Points on a hilly landscape, in no order, each with its height.
A ball rolls from a point to whichever of its 3 nearest points has the largest drop for the distance, and stops where none of them is lower. Distance is the straight distance between rows; heights are no part of it.
k_516 h=43.3: [115  73 148 118 154 124 109  83 118]
k_906 h=55.3: [138 102 118 163 161 121 151  90 152]
k_11 h=67.1: [112 117 130  83 101 138 104 137 115]
k_417 h=70.4: [ 96 135 147  99 134  97  85 146  87]
k_231 h=21.1: [113 117 125 108 125 114 118 128 140]
k_602 h=17.4: [132 104 126 171 173 110 124  92 147]
k_942 h=49.6: [127  96 145  72 114 193 142  72 125]
k_569 h=44.6: [ 97 132 138 126 149  85  97 138 133]
k_122 h=58.7: [ 93 155 105  81 130 144  77 155  42]
k_912 h=48.3: [157 135 119 164 118 139 180 145 160]
k_220 h=36.8: [115 150 107  97 104 115 118 156 155]
k_79 h=27.5: [155 152 123 192 128 102 142 148 148]
k_518 h=11.0: [143 128 101 129 115 133 170 125 165]
k_263 h=38.2: [151 196 107 155  97 111 148 186 159]
k_973 h=54.0: [ 91 148 103  60 120 167  97 165  56]
k_744 h=49.1: [ 92 128 113  72 128 174 104 143  63]
k_402 h=24.1: [164 106 138 202 155 120 169 100 138]
k_770 h=23.0: [159 111 131 177 149 136 179 104 148]
k_424 h=55.1: [103 123 131  73  96 157 102 150  93]
k_871 h=50.5: [112 108 138  83 112 164 106 125  92]
k_807 h=8.6: [103  85 141 104 157 152  94 100  54]
k_817 h=15.2: [157 173 133 185 126  97 135 154 147]
k_214 h=24.3: [142 198 137 165 146  87  96 172 149]
k_795 h=41.6: [117  83 147  90 135 160 117  84 108]
k_728 h=50.1: [103  89 146  80 149 205 132  74  79]
k_196 h=34.6: [123 169 116 134 131 101 116 160 159]
k_446 h=53.3: [138  98 115 124 139 131 157  84 153]
k_780 h=39.8: [129 163 130 185 155  91 113 140 146]
k_810 h=26.5: [180 111 152 204 119 115 182 132 153]
k_852 h=35.3: [101  98 147 111 138 111 100 111  94]
k_920 h=23.3: [180 119 157 188 100 133 206 141 170]
k_36 h=35.0: [131 148 117 163 143 102 127 136 156]
k_611 h=27.3: [108  64 157 106 159 149 107  68  73]
k_149 h=54.1: [106 105 140  68 123 206 134  94  98]
k_438 h=44.7: [174 108 154 225 148  90 150 102 133]
k_286 h=21.0: [176 112 145 184 114 140 201 124 161]
k_298 h=43.4: [139 114 108  98 109 140 156 101 160]
k_91 h=32.7: [120 102 129  86 109 147 119 111 133]
k_288 h=54.7: [104  94 143  86 136 178 114 103  73]
k_884 h=6.4: [173 184 137 196 118  79 133 166 137]
k_174 h=49.2: [103 163 123  94 101 100 105 169 146]
k_479 h=50.4: [146 137 126 203 156 104 135 118 142]
k_158 h=18.7: [136 174 101 146 119 108 133 162 162]
k_216 h=39.3: [122  91 129 104 136 135 128  87 142]
k_362 h=29.5: [165 112 121 164 135 147 203 109 159]
k_891 h=30.5: [111  92 141  96 123 135 106 112 106]
k_273 h=28.4: [130 161 110 153 131 102 130 148 159]
k_124 h=58.2: [119  86 131 134 165 121 123  82 138]
k_301 h=42.5: [156 154 108 163 106 124 169 164 157]
k_456 h=15.5: [166 110 142 194 136 131 189 112 143]
k_808 h=56.2: [165 132 121 191 126 116 164 128 142]
k_250 h=45.6: [118  95 145  76 122 181 123 100 108]
k_630 h=41.1: [ 97 109 123  92 141 165  98 123  55]
k_534 h=27.0: [116 143 118 124 126 106 111 141 158]
k_842 h=27.7: [146 193 113 154 113 101 133 176 154]
k_116 h=27.4: [131 189 104 138 120 104 123 173 164]
k_390 h=61.8: [ 96 158 125  85 127 122  68 153  47]
k_652 h=45.8: [113  79 155  93 148 185 123  68  87]
k_377 h=47.0: [130  80 145 102 140 151 131  61 127]
k_151 h=14.1: [130 128 109 123 128 120 145 125 157]
k_112 h=44.3: [118 104 126 158 164 111 127 102 148]
k_761 h=29.3: [166 192 144 189 143  69 102 169 142]
k_364 h=41.5: [107 148 133 152 159  85 101 138 144]
k_47 h=40.6: [ 97 154 131 117 141  88  97 154 136]
k_43 h=47.9: [118 107 138  69 106 184 122 108 113]
k_625 h=67.8: [104 149 118  60  81 161 101 174  97]
k_843 h=26.0: [110  98 134 111 138 121 111 108 130]
k_984 h=34.1: [143 100 127 202 171 114 142  88 139]
k_249 h=39.5: [142 146 107 153 128 115 149 144 158]
k_863 h=18.0: [128 187 135 154 153  84  96 164 150]
k_523 h=23.1: [151 114 110 126 130 143 188  96 163]
k_415 h=36.7: [164 162 123 179  85 117 175 176 160]
k_645 h=78.8: [102 112 141  97 119 119  92 138  99]
k_861 h=37.3: [145 104 120 102 129 149 172  75 159]
k_531 h=62.7: [112 135 124  68  88 144 105 158 117]
k_205 h=36.3: [120  74 153 102 144 143 112  75 109]
k_38 h=59.2: [112 127 126  63  98 184 115 141  96]
k_968 h=17.6: [171 148 137 192 104 107 173 161 149]
k_581 h=34.0: [169 153 141 206 128  87 138 138 139]
k_65 h=38.1: [168 113 142 217 139 107 151 116 135]
k_561 h=66.5: [102 138 126  77 109 142  93 153  80]
k_835 h=35.6: [117 135 125 154 156 101 120 126 147]
k_582 h=61.3: [ 98 124 133  87 123 144  93 143  61]
k_380 h=30.2: [ 99 104 135  98 141 144  90 112  58]
k_128 h=71.1: [102 132 139  85 110 117  87 150  97]
k_757 h=26.8: [111 128 116 133 136 106 118 128 154]
k_637 h=22.3: [ 98 133 134 104 120  95  96 146 127]
k_876 h=22.5: [156 186 117 173 109 103 141 177 152]
k_846 h=55.2: [105 149 138  91 116 101  88 164  98]
k_12 h=69.0: [122 127 119  81  94 135 117 140 141]
k_431 h=42.8: [141 104 122  92 115 153 152  83 153]
k_14 h=50.0: [145 137 114 173 135 122 149 132 154]
k_631 h=60.2: [126 112 108 152 155 117 138 108 151]
k_673 h=52.3: [ 99 112 124  66 131 190 114 124  71]
k_307 h=22.1: [134 171  99 135 110 118 147 161 165]
k_597 h=36.6: [133 110 128  68  97 161 123 112 140]
k_742 h=43.0: [118 166  97  90  91 117 126 174 165]

Two balls start at each pair of points below. Name the first point that both come to, or write -.
k_91 / k_128 | -
k_14 / k_249 | k_273
k_852 / k_250 | -
k_364 / k_220 | k_231
k_79 / k_263 | k_817
k_842 / k_780 | -

For each start below, name the point where the ball stops.
k_446 | k_518
k_942 | k_205
k_216 | k_231
k_582 | k_807
k_516 | k_231
k_597 | k_231
k_301 | k_968
k_417 | k_637
k_742 | k_158

Call two points neighbours if one is among the 3 nearest of the other. Go from one point of each pair to the other, from neighbour to neighbour, staying as low as possible. Name the highest point that can't be avoided.
k_884 / k_205 | k_516
k_863 / k_518 | k_196
k_456 / k_807 | k_479
